Points on a hilly landscape, in no order, each with its height.
A ball rolls from a point to the lowest of its 2 nearest points, and stops where none of them is lower. Distance is the straight distance between rows; heights are no part of it.
J909 height 66.0: [110 152 182 191 130 100  80 101 132 144 167  97 125 114 125 104 158 128
 165 191 141  82]
J304 height 70.7: [162 182 131  99 118 111 140 123 127 112 170 147 103 104 121 103 111  95
 121 125 139 135]
J214 height 34.6: [165 144 127 140 130 115 163 166 179 132 148 137 117 118 127  82  71 132
 151  93  97 180]
J345 height 53.1: [131 129 121  66  94  48 132 142 156  82 169 161 125 165 100 177 120 135
 128 118 168 139]
J737 height 25.5: [119 130 150 131 130 169 127 108 101 143 125 121 137 112 205 116 162  94
 140  97 121 128]
J784 height 34.8: [119 137 117 169 118 103  90 122 140 126 148 122 133 142  58  94 119 144
 128 161 131  99]
J532 height 44.5: [108 115 148 135 157 182  89 103  74 120 166 131 126  90 128  90 141 171
 129 183 111 116]
J350 height 46.5: [141 115 147 112 137 106 133 129 126 111 115 121 106 160 136 155 125 148
 151 116 177 153]
J569 height 30.7: [159 125  97 113  98 150 200 155 124  94 105 146 164 110 118 139  61 144
  83 111  85 146]
J930 height 10.4: [144 137 158 142  98 138 166 115 147 125 104 120 158 145 181 160 107 108
 159  80 134 159]
J289 height 65.3: [102 127 158  77 100 101 122 119 155 129 167 148 124 139 142 166 142 104
 152 113 150 126]
J567 height 32.7: [164 127 127 158 140 128 182 167 185 115 129 132 111 122 131  81  55 190
 162 113  91 189]
J129 height 52.9: [121 119 147 135 118 127 111  80  86 114 123 136 147 158 162 156 165 100
 116 128 155 115]
J514 height 68.8: [153 138 115 121 167 150 135 117  84 120  98 120  85 102 143 108 138 120
 100 134 162 144]
J110 height 74.6: [143 103  88  83 161 126 137 148 101 125  72 121  97 138 115 155 135 136
  97 114 167 143]
J18 height 38.3: [117 111  77 108 107 177 131 103  85 108  99 167 174 141 121 161 143  79
  59 124 102 113]
J952 height 51.0: [151 117 153 162 124 116 119  71  57  61 111 130 125 157 110 140 134 171
 115 182 168 142]
J162 height 45.9: [142 125 105 179  84 136 137 100 115  75 108 136 182 178  77 124  94 158
 120 138 116 145]
J887 height 41.7: [125 155  88 119 125 115 112 158 143 158 137 134 133  98  70 112 124  73
  83 142 105  81]
J420 height 67.4: [170 134  83  47 132 106 170 159 100  75  99 158 108 116 118 177 115 112
  69 125 159 135]
J369 height 78.4: [ 78  76 108  88 127 111 108 180 181 179 134 130 138 145  96 154 128 150
 146  96 101 118]
J358 height 48.1: [ 83 127 158 169  77 159  95  97 153 150 164 122 191 133 121 119 130 117
 166 130  67 113]
J650 height 72.7: [141 157 130  83 142 132 123 115  96 111 168 152  81  94 116 110 132 119
 104 155 151 116]
J933 height 50.2: [123 123 101 157  96 116 101 102 110  93 127 145 166 171  65 129 127 143
 112 151 127 122]
J884 height 46.3: [121 122 150 161 152 169 104 101 105 105 164 121 113  98 136  85 115 194
 163 172 119 152]
J587 height 50.8: [128 102 172 124 157 178 122  84  42 114 131 127 145 117 204 137 182 152
 110 157 137 118]
J631 height 62.7: [148 151 174 147 124 170 149  89 114  95 156 125 112  96 167  97 105 153
 162 140 120 162]
J92 height 64.4: [160 185 106 168  92 116 125 104 133 118 112 130 168 160 143 127 131  49
 117 100 141 131]
J6 height 69.2: [150 124  99 126 172 118 142 187 180 150 122 131  75 107 108  74  93 155
 142 108 104 177]
J959 height 70.3: [141 113 113 114 136 128 149 131 120 131  65 120 127 155 166 177 146  89
 115  83 162 144]
J396 height 37.2: [164 172  75 100 148 117 134 160 118 110 151 149  97  79  91  72 104 100
  74 138 107 129]
J394 height 33.1: [108 151  99 103 105 112 122 140 165 159 132 144 160 119 133 159 160  28
  94 107 111  72]
J182 height 2.3: [111  72 160 100 170 156 131 130 103 120 114 110 101 131 161 166 137 203
 166 134 144 159]
J560 height 33.7: [ 83 112 135 132 141 161 105 129 132 188 145 109 138  96 116 105 150 112
 128 148  85  73]
J857 height 63.2: [ 99  84 133  65 112 127 133 135 136 121 141 149 129 145 130 179 136 141
 140 109 136 136]
J357 height 31.8: [165 151 163 176 137 147 188 121 133 127  69 112 120 108 167 129  87 143
 141 111 137 165]
J423 height 7.0: [120 102 170 138 105 158 146 100 121 124 101 114 163 150 203 176 139 128
 162  93 134 149]
J179 height 74.7: [ 89 103  81  81 135 118 116 169 146 176 113 121 134 104  72 167 164  71
  78 142 100  45]
J145 height 36.6: [118 137  80 122 105 115 114 164 163 147 152 139 177 133  71 111  95 112
 107 117  84 113]
J543 height 8.4: [ 96  94 144 143 186 128  73 137 114 181 121  97 111 131 153 121 172 164
 157 150 148 124]
J541 height 37.1: [141 135 159 208 147 184 129  92  98 140 111 104 151 116 232  86 156 125
 152 117 122 147]
J848 height 76.5: [103  78 104 130 183 147  99 163 134 156 119 113  86 121  94  96 126 197
 138 139 126 146]
J414 height 16.8: [ 88 120 113 113  87  83 119 144 162 108 206 140 132 154  63 105 105 195
 128 159  96  93]
J613 height 72.0: [154 128  77 100 170 115 141 196 156 152  84 112  89 115 111 112 132 104
 103  85 109 171]
J468 height 32.4: [ 81 117 174 118 130 133  99 130 145 134 188 121 124 123 138 128 129 174
 190 136 107 131]
J131 height 79.9: [ 91 114 101  91  98  87 118 139 170 138 145 160 167 150  67 183 144  77
  97 146 121  66]
J447 height 67.0: [115 155 167 121  87 102 116 116 168 145 171 135 145 135 159 139 139  84
 167  99 138 126]
J76 height 63.9: [ 99 109 108  78 109 110 124 142 143 117 175 158 128 135  86 134 118 152
 115 133 114 100]
J123 height 66.6: [121 131 151 144 174  89  98 150 170 173 134 107  75 139 131 107 141 135
 191 122 163 148]
J196 height 60.2: [161 142 133 165  92 158 147  84 111  97 107 132 166 141 134 127 102 116
 125 124 117 149]
J723 height 20.8: [146 116  79  88 111 119 144 139 125 101 110 156 156 150 108 162 119 103
  96 106 128 139]
J800 height 74.9: [135 138 102  74 129 119 122 130 105 106 136 150 107 122 102 138 133  97
  94 136 147 119]
J223 height 69.9: [ 75  85 183 120 145  82  80 118 119 178 145 115 138 138 168 180 210 122
 139 161 158  57]
J673 height 58.7: [137 133 123  62 103 145 150 109 108  82 176 172 126 109 122 138 109 125
 106 135 119 126]
J295 height 6.2: [107 140 174 174 114  88  82 122 155 118 161  99 129 154 128 123 140 170
 209 146 145 157]
J218 height 43.4: [112  93 157 169 127 134  86  86  76 119 109 116 167 176 144 155 168 161
 135 153 144 134]
J188 height 72.5: [106 118 109 113 142  97 122 148 148 187 118  99 112  98  99 144 161  54
  94 151 118  33]
J253 height 77.7: [110  72 106  90 178 147 114 156 107 153  95 112  89 124 118 132 142 169
 128 118 138 144]
J549 height 43.6: [137 121 117 140 141 177 149 142 151 144 137 127 120  99 126  73  89 157
 144 115  87 171]
J466 height 56.2: [123 131 172 154  85 116 106  56  83  79 140 149 158 169 144 162 170 107
 125 151 149 131]
J352 height 34.4: [122 174 173 158  98  50  98 101 144 132 153 114 125 149 131 148 175  62
 143 147 180  73]
J618 height 61.5: [126 107 133  58 111 155 166  96  82  75 138 173 130 122 136 172 133 134
  86 143 137 120]
J287 height 23.3: [131 159  81  69  97 111 129 131 130  99 141 182 157 126 111 166 143  44
  66 140 127 101]
J740 height 56.0: [143 148 144 107 114 157 138  78  78  85 149 158 125 121 132 126 125 114
  98 149 134 121]
J428 height 70.9: [113 140 131 131 149 119 121 139 135 186 141 101 105  78 117 101 157  63
 108 163 116  45]
J183 height 38.7: [ 85 113 142 137 102 140  92 104 116 135 165 132 156 128  85 124 137 142
 128 167  99  85]
J854 height 70.5: [155 125  67 115 177  84 134 204 172 150 101 122  81 130  85  98 103 148
 123 101 127 179]
J421 height 30.0: [114  89 147 135 108 105 104  99 117 104 104 121 156 194 117 186 144 161
 155 123 160 146]
J499 height 40.0: [117 124  94 107 123 146 127 148 146 153 144 137 138 113 101 103 114 124
 123 113  87 127]
J192 height 72.4: [138  98 100 114 148 151 142 116  75 103  80 127 122 131 114 140 121 157
  93 140 141 139]
J270 height 17.2: [153 191 128 185 109  78  98 121 171 144 132 112 136 147 101  97 122  86
 151 130 160 126]
J528 height 25.6: [140 129  79 111 133 136 128 142 125 139  90 126 132 135 115 134 134  89
  96 103 129 134]
J362 height 40.1: [151 176 101 113 156 106 125 149 134 140 155 140  71  80  92  77 113 107
 107 148 141 121]
J953 height 74.3: [123 103  85 135 176 162 111 162 141 176  80 101 102 100 107  87 134 134
 112 103 103 160]
J511 height 65.4: [171 144 156 145 135 142 195 120 107  84  95 128  97 100 130 125  74 194
 129 147 150 150]
J58 height 74.2: [181 149  75 101 116  99 162 154 110  68 118 155 133 139  91 143  89 120
  79 136 138 140]
J764 height 42.1: [166 121  97 164  99 128 161 130 132  92  71 126 171 168  94 137  79 155
 114 115 125 152]
J476 height 77.1: [ 97 113  75  72 116 109 111 171 158 156 136 152 152 119  70 159 136  93
  80 125  96  82]
J783 height 40.5: [156 124  92 152 136 107 131 146 145 119 103 114 123 150  91 103  92 165
 132 122 145 166]
J180 height 24.7: [ 89  97 102 107 143 124 100 152 144 187  85 114 131 141 153 160 186  78
 112  82 136 105]
J109 height 17.9: [ 97 105 143 126 114  94 105 145 183 168 122 115 144 175 138 166 138 118
 184  83 145 145]
J829 height 21.3: [ 99  96 109 129 137 108  94 144 155 182  86 105 143 177 137 160 157 102
 143  81 151 133]
J507 height 62.9: [111 130 127 117 143  91  87 113 107 138 122 130 119 147 119 153 171  96
 108 146 172  93]
J66 height 30.5: [ 82 110 172 107 134 169 118 122 147 141 167 123 133 122 180 143 136 148
 192 111 101 146]
J276 height 62.2: [162 176 136 143  87 137 150  90 122  98 136 139 159 136 155 129 116  76
 129 109 132 141]
J258 height 27.4: [109 141 157 155 126 180 124 124 146 172 146 114 143 117 196 101 146  96
 165  89  96 135]
J715 height 27.7: [ 78  88 117 108 168 146 106 159 125 201  97 104 111 110 187 137 208  84
 115  81 111  98]
J651 height 14.5: [133 100 111 100  96 118 160 130 124  91 120 145 156 168 107 179 103 154
 122 113 136 140]
J64 height 24.4: [116 140  87 137  80  97 121 134 142  92 180 155 159 164  51 104  94 163
 103 153  97 102]
J769 height 73.4: [141 129  82  95 137 109 125 153 121 110 129 139 110 135  83 113 107 143
 100 131 133 133]
J85 height 56.3: [149 127 161  85 133 134 152 101  79  73 155 147  85 109 138 138 116 163
 129 151 163 139]
J733 height 41.9: [112 127 123 127 132 156  99 113 109 127 161 138 118 109  92  93 119 155
 118 165 111 108]
J244 height 35.2: [ 81 124 180 140 104 122  93 112 139 131 193 116 144 121 108 127 139 155
 173 167  99  92]
J717 height 30.2: [ 98 123 145 189 109  98  76  99 126 111 159 119 133 142  53 109 133 176
 140 206 122  85]
J811 height 46.2: [ 98 143 137 139  92 174 111 113 147 159 170 130 166 102 126  98 114 101
 145 129  63 100]
J858 height 25.4: [110  85 117 124 126 112 102 111 119 138  84 120 151 184 144 188 160 119
 131 105 163 134]
J212 height 68.9: [145 189 151 113  88  93 129 119 154 123 180 150 136 125 133 119 114  70
 136 113 124 124]
J157 height 45.6: [141 166  75 138 120  93  98 149 132 130 125 137 141 136  62 119 121  87
  92 145 136 100]
J882 height 61.9: [141 123 185 148 132 142 161 120 134 119  99 108 127 139 173 151 108 170
 184 112 145 159]
J372 height 28.7: [ 95 137 119  83  88 115 125 111 151 129 157 178 172 120 121 173 153  48
  83 132 120  78]
J570 height 28.0: [136 173 121 134 112  98 122 153 165 150 179 139 130 109  80  84  95  92
 127 138 101 103]
J716 height 69.1: [120 111  84  61 147 103 148 181 146 120 167 151  80 126  81  97 103 189
 108 131 116 128]
J859 height 29.9: [173 134 126 175 132 133 190 152 148 128  45 117 129 114 127 129  69 164
 127 106 129 169]
J982 height 21.4: [110 148 120 109 125 157 130 148 149 181 162 130 122  65 102  90 125  76
 104 136  63  80]
J252 height 57.7: [131 101 119 105 168 136 129 139 106 104 140 127  67 112 105 103 110 205
 133 155 151 147]
J893 height 50.3: [110 116 144 163  79 161 115  96 145 132 135 121 188 158 144 130 116 128
 163 100  93 147]
J273 height 65.7: [101 126 159 147 138  70  91 118 127 168 127 106 123 141 132 156 184  84
 128 156 170  51]
J877 height 60.7: [126 100 164  83 161 152 186 156 143 119 124 127  83 105 161 144 103 192
 172 109 120 163]
J967 height 20.5: [191 164 144 135 149 107 189 158 157 125  90 126  87 111 158 119  86 117
 143  95 148 179]
J238 height 68.3: [140 140 117 151 183 125 119 163 184 171 129 134  54  89 118  61 118 133
 155 126 120 168]
J971 height 49.4: [148 141 133  87 116  75 135 142 148 107 151 141 101 150 117 147 112 130
 137 107 170 149]
J422 height 68.4: [177 164 103 114 142 126 165 134  97 108  75 127 103 118 157 141 131  80
  92 106 162 140]
J128 height 43.5: [165 120 115 125 132  91 158 150 140 102  89 117 118 166 108 152  91 167
 136 107 164 162]
J52 height 44.4: [109 134 120 177 118 190 103 114 135 159 149 121 164 107 112  68 112 125
 133 135  71 123]
J548 height 64.0: [160 151 186 143 146 144 175 115 118  85 135 126  93  99 165 126  88 185
 168 150 145 166]
J298 height 65.6: [138 140 160 133 180 118 128 147 170 163 125 117  69 127 176 108 136 116
 195  96 141 169]
J471 height 42.0: [138 136 103 117 134 166 142 153 147 149 126 128 118  91 128  86 108 106
 117  92  72 161]
J115 height 28.9: [106 117 158 116 127 189 148 130 158 158 150 120 139 113 195 125 125 122
 185  88  78 163]
J116 height 69.4: [114 151 154 136 141 119 101 119 129 161 165 118 103  91 114 102 149 103
 131 166 129  66]
J100 height 9.5: [116 151 181 190 137  89  74 111 133 138 143  88 116 146 159 118 159 143
 190 143 169 148]
J679 height 59.0: [122 136 183 150 109 106  87  77  86  86 160 130 128 147 135 133 165 144
 144 171 157 129]
J107 height 26.8: [112 144 165 140  89 106 130 119 177 169 183 105 144 100 103 126 126  77
 149 162  97  49]
J378 height 59.4: [124 129  97  98 120  80  98 131 131 114 130 150 134 165  89 171 147  98
 108 138 166 100]
J781 height 70.4: [155 108 136 113 163 155 151 106  54 106  74 124  94 108 159 142 143 144
  92 147 162 133]
J119 height 38.4: [130  92  91 153 111 112 124 134 137 111  87 119 162 194  78 140 106 172
 126 117 137 148]
J667 height 60.5: [101  80 102  41 100 124 152 146 135  88 150 171 138 146 109 172 113 160
 101 113 121 128]
J324 height 49.2: [132 156  98 149 132 128  94 117 106 141 121 130 129 126  98 111 139  88
  91 146 143  98]
J451 height 34.7: [144 113 127 168 156 189 166 132 119 150  46 101 127  98 164 113 108 144
 121 105 111 164]
J515 height 53.2: [138 132 153 122 138 183 134  72  47  99 133 141 134 106 180 119 149 122
  97 150 133 116]
J901 height 75.3: [ 89  89 106 121 168 153  89 159 135 186 114 112 112 111 103 103 141 148
 131 127 101 119]
J291 height 33.5: [142 129  62 104 115 179 145 139 104 112  92 144 172 109 117 133 126  73
  53 111  71 132]
J573 height 66.9: [166 170 162 176 125 153 153  80  94 105 112 116 119 115 215 107 140  96
 131 108 157 133]
J310 height 37.8: [106 123 164 179 127 160  91  90  97 152 145 117 163 134 183 112 168 128
 151 141 119 117]
J111 height 65.9: [170 146 110 112 136 134 191 150 102 103  36 130 125 111 143 183 109 108
  75 102 149 134]
J204 height 41.2: [138 156 128 204 152 169  97 104 140 153 141 117 102  85 145  54 119 135
 150 158 124 155]
J114 height 35.9: [141 122 147 192 166 192 157 121 116 153  74 100 122 100 208 104 136 135
 148 107 117 160]
J628 height 5.5: [108  87 161 135 189 145  97 126  94 144 124 102 112 130 184 140 168 193
 175 152 158 150]
J433 height 47.1: [121  98 152 176 112 121  97  68  59  74 121 138 162 189 110 154 162 162
 119 174 136 133]
J284 height 67.1: [180 145 125 135 141 139 156 114 108 102 112 128 100 112 127 102  93 145
 119 138 152 155]
J39 height 14.2: [107 103 163 103  91  85 118 135 178 124 155 125 140 176 134 166 127 150
 190  92 146 157]
J70 height 55.5: [ 95 107 149 123  74 115 126 123 152  89 176 133 158 168 105 134 106 191
 169 127 100 149]
J947 height 62.1: [142 109 154  89 138 145 191 154 140 129  95 129 100 119 162 157  96 152
 138  89 116 158]
J474 height 17.7: [183 160 137 125 122 119 205 165 155 125  94 132 133 102 158 136  70 108
 128  82 102 171]
J338 height 11.1: [129  82  97  95 141 131 162 155 120 103  98 129 109 150 101 146 104 200
 118 118 137 145]
J610 height 73.6: [147 183 114 110 120 106 129 115 109 114 135 150 114 123 170 142 165  32
  93 115 176 100]
J143 height 31.6: [ 63  90 143 130 154 169  94 152 161 212 137  98 142 102 137 119 151 133
 167 125  73  94]
J856 height 21.0: [128 149 120  94 169 161 135 151 128 165 133 128  70  67 160  82 156  78
 108  99  99 128]
J68 height 46.8: [136 126 122 149 123 167 142  69  50  94  88 150 155 145 175 152 173  91
  74 133 139 111]
J820 height 71.9: [ 71  87 178  89 148 117  89 113 103 158 151 131 135 136 207 176 208 128
 143 139 158  95]
J577 height 61.6: [ 99 110 140  65 141 127 120 143 132 132 177 141  90 113 115 129 134 155
 142 135 123 116]
J761 height 49.9: [121 119 123 137 127 152 117  83  74 127 107 142 152 140 194 146 193  67
  87 112 146  97]
J296 height 67.7: [133 170 153 188 128  95  96 111 145 154 156 102 109 101  93  81 131 100
 136 179 139  73]
J949 height 38.5: [132 162 154 190 139 190 117  93 107 148 150 116 139  90 203  63 147 105
 150 128 108 131]
J187 height 56.4: [155 131  95 207 129 161 123  91  98 130  53 104 165 151 151 114 131 107
 103 117 142 150]
J99 height 61.4: [126 145 151 145 119 150 122 103 122 119 158 126 129 127 143 104 117 138
 152 132 122 145]
J277 height 58.1: [154 126 121 190 116 175 149  93 102 115  59 109 172 139 136 125  99 145
 117 122 126 149]
J974 height 54.8: [108 125 102 126  97  80 100 115 135 113 144 146 156 171  55 152 135 125
 107 156 127  88]
J149 height 42.7: [129 115 117 124 106 178 139  70  63  90 108 157 173 142 130 157 138 105
  78 143 112 118]
J656 height 60.8: [132 110 168 160 160 130 130 132 145 123 117  99 100 141 159 128 117 196
 206 129 153 178]
J728 height 37.5: [165 175  93 122 106 125 147 156 144 122 163 147 150 100 108  84  80  86
 101 107  80 144]
J810 height 29.0: [112 130  60  70 120 141 123 146 117 114 134 171 153 109  92 145 139  71
  54 134  95  98]
J950 height 54.3: [139 132 105 189 148 134  98 105  88 145  74 105 144 152 169 113 172  94
 110 106 160 119]
J90 height 13.3: [142 164 151 168 118  79  83 106 143 136 135 106 118 161 124 120 142 113
 159 132 180 140]
J200 height 82.6: [ 95 107 143 128  87  65 113 119 171 141 151 132 159 150  67 190 153  93
 126 167 132  48]
J490 height 46.6: [109 122 168 159 161 162  72  90  56 138 159 127 141  99 149 101 180 165
 119 206 131 101]
J399 height 34.3: [111  84 113 133  92  93 112 129 150 110 113 121 157 206  94 175 116 171
 154 105 143 145]
J156 height 64.1: [ 94 140 213 165 121 100  73  96 100 119 186 104 128 119 146 126 183 160
 175 202 136 100]
J363 height 40.2: [100 112 177 175 137 121  72 100  94 147 143  99 163 152 174 139 182 160
 164 164 136 126]
J735 height 24.1: [163 176  78 143 134  79 118 169 168 138 147 136 122 114  72  80  90  98
 106 126 120 137]
J823 height 68.5: [152 124  81 121 118 120 151 160 151 145  62 114 155 159 151 172 130  75
 109  63 138 155]
J266 height 13.9: [165 153 155 140  91 139 191 125 151 106 119 131 149 131 151 140  74 131
 143  93 111 161]
J594 height 73.2: [155 129  59 134 172 153 135 170 138 152  65 107 105  97 107  88 134 105
  83  92 101 166]
J373 height 73.8: [ 92  92 174  98 130 105  91  88  88 120 145 150 140 157 186 190 214 126
 119 151 176 109]
J387 height 58.2: [135 125 169  91 152 154 145 111  99 109 146 130  81 106 172 130 138 143
 147 136 156 147]
J464 height 74.8: [ 99  96 126 126 129 137 103 124 119 136 121 119 136 151 107 136 133 153
 136 127 133 128]
J722 height 59.8: [122 115 164 156 126 143 136 133 154 102 147 109 122 138 136 114 100 206
 200 127 121 175]
J57 height 2.9: [111  83 164 114 114 171 174 112 122 119  89 125 160 138 172 187 110 166
 142 103 114 139]
J855 height 45.1: [139 133 128 153 149 153 134 129 140 110 158 132  89 100 121  74  91 188
 151 144 116 162]
J278 height 67.8: [ 95 109 174 160 150 101  86 124 121 186 138  90 139 128 153 143 192 116
 147 165 138  56]
J432 height 38.8: [162 172 118 143 155  95 133 153 172 133 165 147  73  90  98  54  86 125
 134 136 125 157]
J908 height 38.2: [130 149  64 118 143 156 109 148 119 152 112 123 124  83  79  87 131  88
  68 138  90 105]
J654 height 48.6: [121 105 159 126 188 164  89 105  46 143 148 117 119 100 181 115 188 170
 119 182 140 118]
J301 height 24.2: [102 138 152 124 118 130 129 151 183 191 176 110 128  87 106 111 122  87
 147 140  75  68]
J133 height 65.2: [163 163 172 159 111 168 180  69  77  92  90 133 140 112 199 138 127 112
 113 120 147 126]
J41 height 66.8: [103  92  78  69 110 109 152 168 147 102 173 155 126 151  85 120  96 195
  96 123  98 123]
J812 height 30.1: [ 69  89 138 128 176 157 101 159 137 218 118  93 117  97 162 117 185 113
 140 120  93  85]
J678 height 6.4: [108  63 128  77 151 138 159 158 131 115 109 124 100 149 132 173 112 215
 155 116 140 150]
J40 height 36.7: [180 173 104 124 137 110 164 157 156 117 168 151 107  98 114  67  72 111
 120 119 102 172]
J201 height 39.8: [127 167 158 204 157 163  89  99 120 158 165 110 113  68 175  51 152 116
 144 170 118 112]
J934 height 64.7: [132 135 167 105 144 126 138 138 151 135 154 128  89 127 167 131 122 137
 189 108 139 161]
J535 height 31.3: [136 183 115 137  91 134 121 119 142 139 182 150 152  92  82  78  99  78
 109 150  81  94]
J903 height 58.0: [103 114 138 123 105 122 131 145 158  88 180 120 117 149 114 105 103 218
 180 135 110 150]
J334 height 29.4: [145 136  60  92 129 149 143 171 127 132  82 125 138 104 123 138 137  65
  66  77  93 149]
J912 height 73.3: [103  84 134 115 147 169 114 123 105 151 113 121 135 133 160 144 147 144
 139 115 122 139]
J524 height 35.8: [ 90 125 150 171 142 173  85 111 113 177 143 108 155 104 156  91 161 122
 137 152  96  93]
J142 height 76.6: [147 118  98  91 163  75 125 159 130 123  85 114  81 158 108 149 136 131
 128 107 191 151]
J326 height 80.1: [ 93 116 117 120 123  96 109 176 192 193 133 110 145 142  90 135 126 102
 149 104 109  98]
J674 height 37.0: [120 163 111 123 109  74 110 136 156 152 129 128 140 143 120 161 161  38
 117 117 156  78]
J234 height 57.1: [125 123 106  60  84  85 147 137 138  73 183 180 143 147 102 166 107 137
 103 128 130 127]
J521 height 71.2: [117 104  99 102 143 110 119 161 146 125 146 135 100 146  84 108 108 189
 141 129 139 138]
J924 height 30.3: [118 164 162 141  91  79 116 108 159 145 170 126 136 126 108 140 145  65
 138 152 135  64]
J135 height 17.6: [137  96  93  93 112 111 196 167 127  86  86 144 134 150 106 176  84 205
  88 113 127 132]
J19 height 81.7: [110 135 129 143 106  74 119 153 200 194 130  92 153 140  98 151 136  64
 153 117 120  65]
J73 height 26.9: [153 124 126 146 131 131 201 165 132 107  48 134 132 125 110 149  60 206
 104 112 120 147]
J430 height 24.8: [152 112  90 105  87 109 197 163 137  80 115 155 171 157 104 166  63 172
  84 111  95 139]
J45 height 62.8: [167 161 136 157  90 167 171  64  78  79 100 151 165 134 153 138 116  92
  94 134 125 123]
J65 height 31.4: [127 140  59 140  87  88 113 159 160 110 157 149 187 165  51 124  88 122
  90 137  87 104]
J894 height 8.3: [118  79 132 110  92 150 180 123 130  97  95 148 163 158 128 193  89 191
 124 114 115 138]
J308 height 59.7: [108 129 160 105 141 145 108 121 109 140 156 129 107 106 152 120 143 131
 148 138 133 122]
J753 height 52.1: [123 137 117 169 139 136  89 105  97 161 113 116 140 137 148 103 173  86
 103 132 140  90]
J830 height 24.0: [ 98 134 143 142  79  82 103 117 143  95 187 137 132 147  49 115 121 174
 133 184 121  76]
J195 height 66.7: [153 145  99 138  91 111 140 125 141 122  91 129 166 165 144 163 125  73
 119  82 147 143]
J367 height 61.7: [ 99 138 192 128 123  89  79  97 100  93 189 127 106 128 114 129 164 167
 161 192 155 104]
J346 height 38.0: [127 135 122 166 130 119  99 122 147 130 135 114 118 138  94  92 108 166
 154 143 139 149]
J62 height 53.9: [151 123 165 130 119 131 147  94  87  71 118 131 115 137 135 146 119 171
 136 150 166 141]
J778 height 76.7: [ 86  66  93 100 127 132 106 159 143 146 119 123 139 165  88 146 123 184
 136 112 112 127]
J637 height 20.4: [172 185  98 179 124  91 114 133 157 126 131 121 121 127  94  74  97  94
 126 128 157 152]
J158 height 71.1: [168 159 106 107 122 107 142 109  93  84  98 141 123 146 148 165 152  60
  84 127 181 125]
J101 height 52.7: [121 125 151 160  63 125 125 109 153  94 147 122 180 176 113 134 101 156
 169 110 103 159]
J684 height 63.3: [147 152 184 142 113 116 136 109 138 114 136 116 122 145 173 139 129 130
 184 109 158 166]
J335 height 63.8: [155 123 130  97 133 141 198 153 130 125  55 128 119 109 165 173 120 114
 107  81 130 152]
J793 height 10.0: [108 130 183 132 100  98 116 125 161  98 173 113 122 154 141 150 121 171
 213 122 138 171]
J247 height 56.1: [153 112 148 137 163 128 130 114 101  93 115 115  84 130 131 125 115 195
 148 151 169 157]
J342 height 78.2: [143 117  93 127 186  88 103 161 139 152  90 111  66 141  92 111 129 152
 130 124 183 157]
J510 height 38.6: [116 159 138 157 116  64 100 112 142 153 122 122 136 163 156 156 192  47
 129 110 181  71]
J17 height 83.2: [104 121 157 131  81  57 121 133 197 167 159 106 152 142  88 171 138  82
 164 147 129  61]
J24 height 23.2: [135 139 140 107 150 174 155 124 106 141 121 127  94  87 194  99 149 100
 126  97 115 137]
J792 height 67.5: [125 122 140 141 190 124 111 148 164 152 133 118  62 117 135  83 124 168
 182 139 145 169]
J438 height 30.4: [157 106 106 141 144 137 196 175 154 116  93 126 116 125 111 112  63 206
 128 110 102 166]
J914 height 68.0: [158 144 164 180 151 141 125  88  94 121 111 102 115 123 194 103 146 138
 147 139 171 156]
J122 height 33.3: [174 147 144 168 157 162 197 146 140 143  41 111  96  80 168 111  98 132
 118  93 121 166]
J542 height 34.9: [121 165  90 150 115 165 109 122 121 151 143 133 158  97  90  73 115  80
  89 136  79 101]
J384 height 71.0: [186 145 103  93 129  92 191 157 107  66  76 146 119 130 107 179  86 138
  81 127 157 138]
J460 height 59.3: [125  87 134  89 179 163 161 152 113 115 129 123  76 103 135 119 105 217
 151 136 126 155]
J676 height 64.3: [148 129 109  40 118 135 173 124 105  79 120 175 124 110 142 181 129  98
  70 126 143 130]
J555 height 71.8: [127  96 134  99 163 145 138 132 109 152  84 109 108 133 181 154 161 118
 131  91 153 145]
J762 height 34.5: [163 142  98 123 103 143 162 142 134 108 138 140 153 121 105 107  78 129
 110 105  93 154]
J348 height 33.6: [148 158  74  82 128 144 136 154 107 109 146 159 128  86  96 108 123  77
  61 136  93 122]
J916 height 18.7: [133 171 114 103 148 157 134 150 141 163 155 135  91  58 118  65 130  76
 102 120  78 121]
J790 height 42.6: [137 137 110 200 129 183 109 100 119 141 121 111 147 108 137  69 109 136
 129 140 108 155]

Where does a ball stop that starts at each point below?
J277: J295
J200: J57
J800: J414
J953: J73
J101: J73
J342: J73

Call two points neighbours if one is among the 2 nearest of the other. Go from one point of each pair to the other, from neighbour to neighbour, staying as low as possible. Name the highest point that can't be avoided.
J414 / J287: J884
J182 / J73: J728
J57 / J73: J357
J73 / J916: J362
J287 / J916: J510
